Each scene shows the same named points in several views. A view is turned or mirrored, shifted and resized as a whole, has a little noise and may leave points out.

Scene 1
View 1
<35>: 13, 8, 11, -30, -30, 10, 9, -5, 3, -6, -9, 16, 13, -6, -14, 18, 4, -12, -15, -4
<141>: 2, -5, 8, -2, -3, -6, 21, 8, -18, -5, -16, 34, -13, 20, -7, 24, 0, 7, 11, -7
<92>: 18, -22, 19, -10, 6, -7, -7, -5, 8, 2, -16, 28, -15, -1, 5, 12, -6, -14, 2, -8
<116>: -4, -12, 34, 11, -5, -2, -6, 1, -17, -5, -13, 30, -26, 7, 7, 35, -19, 7, 30, 12
<209>: 14, -13, 24, 9, 7, -2, -9, -5, 0, -3, -11, 27, -14, 1, 4, 23, -11, 0, 14, -6
<184>: -7, 0, 19, -23, -28, -13, 8, -4, 2, -10, 3, 16, 2, -16, -11, 28, -9, 1, 5, 3
<9>: -5, -5, 14, -6, 4, -14, 11, 7, -10, -6, -1, 28, -4, 6, -10, 29, -5, -3, 13, -3
<158>: 19, -20, 12, 3, 17, 1, 16, 2, -9, 14, -33, 37, -17, 36, 5, 20, 8, -13, 6, -9
<64>: 2, -12, 19, -2, -16, -20, 11, -9, 8, -5, -12, 20, -13, -8, 2, 26, -11, 12, 10, -5
<120>: -7, -8, 20, 1, -7, -17, 9, -1, -4, -8, -2, 21, -9, -3, -5, 32, -12, 9, 16, -1
<245>: 5, -18, 3, -10, -14, -25, 18, -1, 1, -10, -20, 34, -26, 0, 1, 5, -9, 18, 9, -13
<117>: -12, -19, 7, -2, 18, -32, 18, 11, -12, -5, -5, 36, -21, 12, -5, 22, -8, 4, 22, -7
<230>: 30, -26, 3, -1, -5, -13, 3, -6, 9, -7, -35, 40, -35, 1, 12, -10, -11, 17, 4, -19
<22>: 26, -6, 15, 2, -5, -3, 2, -16, 22, -3, -12, 13, 5, -9, -1, 22, 1, 1, -10, -18
<27>: -8, 7, 26, 17, -3, -11, 0, -2, -3, -17, 15, 14, 4, -11, -10, 45, -13, 18, 19, -3
<61>: 9, -5, 31, 7, 16, 8, -19, 2, -8, -5, 1, 25, -3, 1, -1, 31, -11, -14, 14, 0
<81>: 11, -3, 7, 4, -26, -10, 20, -7, 4, -11, -20, 25, -13, 0, -2, 18, -5, 26, 4, -12
<119>: 13, 2, 17, -7, -41, -4, 14, -15, 13, -6, -17, 14, -3, -10, -2, 23, -3, 17, -4, -4
View 2
<117>: 7, 9, -3, -12, 2, 7, 0, 9, -4, -16, -8, 9, 0, 11, 12, -11, -6, -13, 17, -4
<209>: 1, 9, 0, -14, 4, -1, -3, -3, -6, -5, -6, -1, 7, 4, -9, 0, -11, -4, 8, 4
<230>: -8, 12, -12, -8, 9, -10, 0, 7, -8, 0, 0, -16, 10, 1, 16, -1, -25, 1, 0, -7
<81>: -1, 10, -3, 6, 10, 5, -1, 3, -9, 1, 0, -5, 6, 12, 4, -17, -9, 7, -5, -2
<9>: 7, 11, -1, -4, 2, 8, -3, 6, -5, -9, -7, 12, 1, 5, -3, -12, -1, -7, 11, 3
<64>: -2, 6, -4, -2, 9, 2, -1, 2, -10, -4, -2, 6, 1, 15, -2, -7, -6, -2, -5, -1
<116>: 0, 0, 12, -19, 12, 6, -5, -7, -6, -13, 4, 4, 5, 7, -3, -7, -7, -3, 9, 11
<158>: 1, 3, 3, 2, 3, -3, 2, 7, -4, -9, -16, 0, 9, -8, -1, -8, -28, -4, 26, -1
<27>: 10, 14, 4, -11, 2, 14, -4, -8, -5, -5, -2, 6, 3, 22, -14, -12, 11, -1, -1, 6
<22>: -1, 15, -10, 6, 1, -5, 0, 0, -9, 6, -12, -2, 6, 9, -19, -1, -10, 3, -6, -3
<120>: 2, 5, 4, -4, 8, 9, -3, 0, -9, -8, -1, 13, 0, 13, -6, -11, -1, -4, 2, 3
<35>: 1, 15, -9, 18, 4, 0, -5, 10, -8, 7, -3, 14, 0, -9, -16, -12, -1, 4, -7, 9
<92>: -4, 10, -9, -7, 3, -8, -2, 6, -7, -3, -9, 4, 2, -3, -7, 5, -17, -7, 5, 2
View 3
<22>: -1, -3, 11, -19, 4, 0, 11, 20, 6, -34, -4, 8, -6, 17, -20, 15, -19, 18, 15, 17
<35>: 16, 4, 12, -13, 10, 0, -2, 39, 3, -38, -19, 14, -8, 27, -1, -7, -2, 24, 0, -5
<245>: -13, -3, 17, -13, 10, 8, -12, 5, 30, -20, 12, -5, -1, 10, 20, 6, -10, 5, 14, -3
<117>: 11, 21, 3, -24, 9, -3, -6, -6, 34, 6, 17, -8, -4, 12, 20, 4, -6, 0, 26, 2
<158>: 8, 22, -1, -15, -3, 8, 25, 15, 32, -9, -9, -9, 21, -2, 18, -1, -29, 13, 27, 11
<61>: 21, 14, -7, -31, -8, -19, 3, 16, 18, 1, -12, -2, -9, 17, -10, 3, -28, 0, -1, 22
<120>: 13, 6, 11, -28, 11, -1, -5, 8, 21, -4, 5, -9, -21, 14, 0, 7, -2, 0, 7, 5
<141>: 16, 8, 6, -21, 5, 11, -1, 14, 40, -10, -3, -8, 2, 13, 16, -5, -9, 10, 17, 3
<119>: -3, -16, 25, -17, 15, 16, 1, 30, 12, -35, -9, -3, -18, 13, -6, 6, 0, 15, -2, 0
<116>: 8, 6, 5, -32, -2, -2, -2, 13, 31, 13, -6, -23, -13, 2, 8, 2, -20, -14, -9, 10
<92>: -8, 13, 3, -14, -2, -12, 7, 13, 7, -15, -3, 4, 4, 9, 7, 9, -28, 7, 9, 8
<209>: 2, 5, 2, -26, -4, -6, 3, 11, 21, -5, -4, -7, -5, 8, -3, 9, -27, 0, 5, 18
<27>: 27, -4, 9, -40, 8, 0, -11, 9, 28, -1, 2, -11, -33, 23, -20, 9, -1, -1, 3, 19
<9>: 21, 15, 2, -25, 8, -4, -3, 10, 25, -5, 2, -2, -10, 20, 6, -1, -6, 7, 15, 6
<81>: -5, -15, 22, -19, 11, 20, -6, 14, 32, -26, 1, -10, -8, 11, 3, 6, -5, 12, 10, 4
<184>: 13, 3, 16, -22, 17, -4, -12, 24, 6, -19, -1, 3, -27, 23, 1, 1, 7, 6, -3, -7
View 4
<22>: -17, -2, 15, 8, 39, -14, -3, -9, 20, 4, -14, 2, -8, -14, 13, 10, -22, 10, 11, -8
<141>: -16, -2, 13, 8, 4, 13, -17, 16, 7, -2, -19, -3, -4, 4, -4, 1, -18, 7, 9, 4
<120>: -5, 5, 12, 11, 20, 8, -6, -2, 11, 1, -17, -13, -9, 8, -9, 0, -26, -7, 7, 0
<117>: -6, 2, 9, 14, 14, 7, -8, 24, -1, -9, -6, -14, -10, 6, -15, -9, -19, -5, 1, 13
<209>: -3, 8, 3, 0, 29, -5, -18, 0, 4, 2, -11, -1, 0, -3, -2, 4, -25, 3, 14, 8
<61>: -2, 8, 7, -3, 30, -1, -29, -9, 5, 6, -7, 5, -7, -4, -13, 7, -23, -8, 25, 7
<119>: -19, 2, 16, 5, 19, 0, 6, -14, 26, 6, -27, -10, -1, 7, 19, 12, -32, 11, 8, -15
<184>: -17, 3, 17, 7, 16, 5, 3, -11, 23, 5, -14, -15, -16, 14, 1, 5, -32, -14, 17, -12
<92>: -10, -1, 7, -3, 26, -16, -8, 3, 5, -3, 2, 0, -3, -2, 10, 4, -23, 4, 19, 8
<245>: -19, 5, 3, 6, 14, -4, 6, 21, 6, -4, -16, -15, -1, 12, 9, -6, -30, 11, 2, 1
<35>: -30, -7, 26, 1, 10, 4, -8, -15, 27, 6, -12, 1, -16, 4, 12, 14, -25, -6, 26, -16
<9>: -12, 0, 14, 10, 15, 9, -14, 6, 8, -2, -9, -7, -13, 3, -11, 0, -20, -7, 12, 2
<81>: -20, 6, 9, 10, 17, 3, 1, 6, 16, 4, -30, -10, 0, 6, 10, 2, -29, 16, 1, -9
<64>: -6, 3, 9, 8, 23, -2, 4, -3, 14, 0, -16, -13, -3, 7, 5, 3, -30, 1, 4, -1
<116>: 10, 13, 0, -2, 15, 11, -21, -4, 0, 3, -19, -8, 8, 13, -10, 4, -30, -2, 11, 14
<230>: -19, 8, -6, -4, 24, -21, 2, 25, 0, -4, -13, -5, 10, 3, 20, -3, -30, 27, 6, 6

In a view up to two points have been moved. Name them for each view, in the order of its rows, or write none.
view 1 => none
view 2 => <120>
view 3 => none
view 4 => <35>
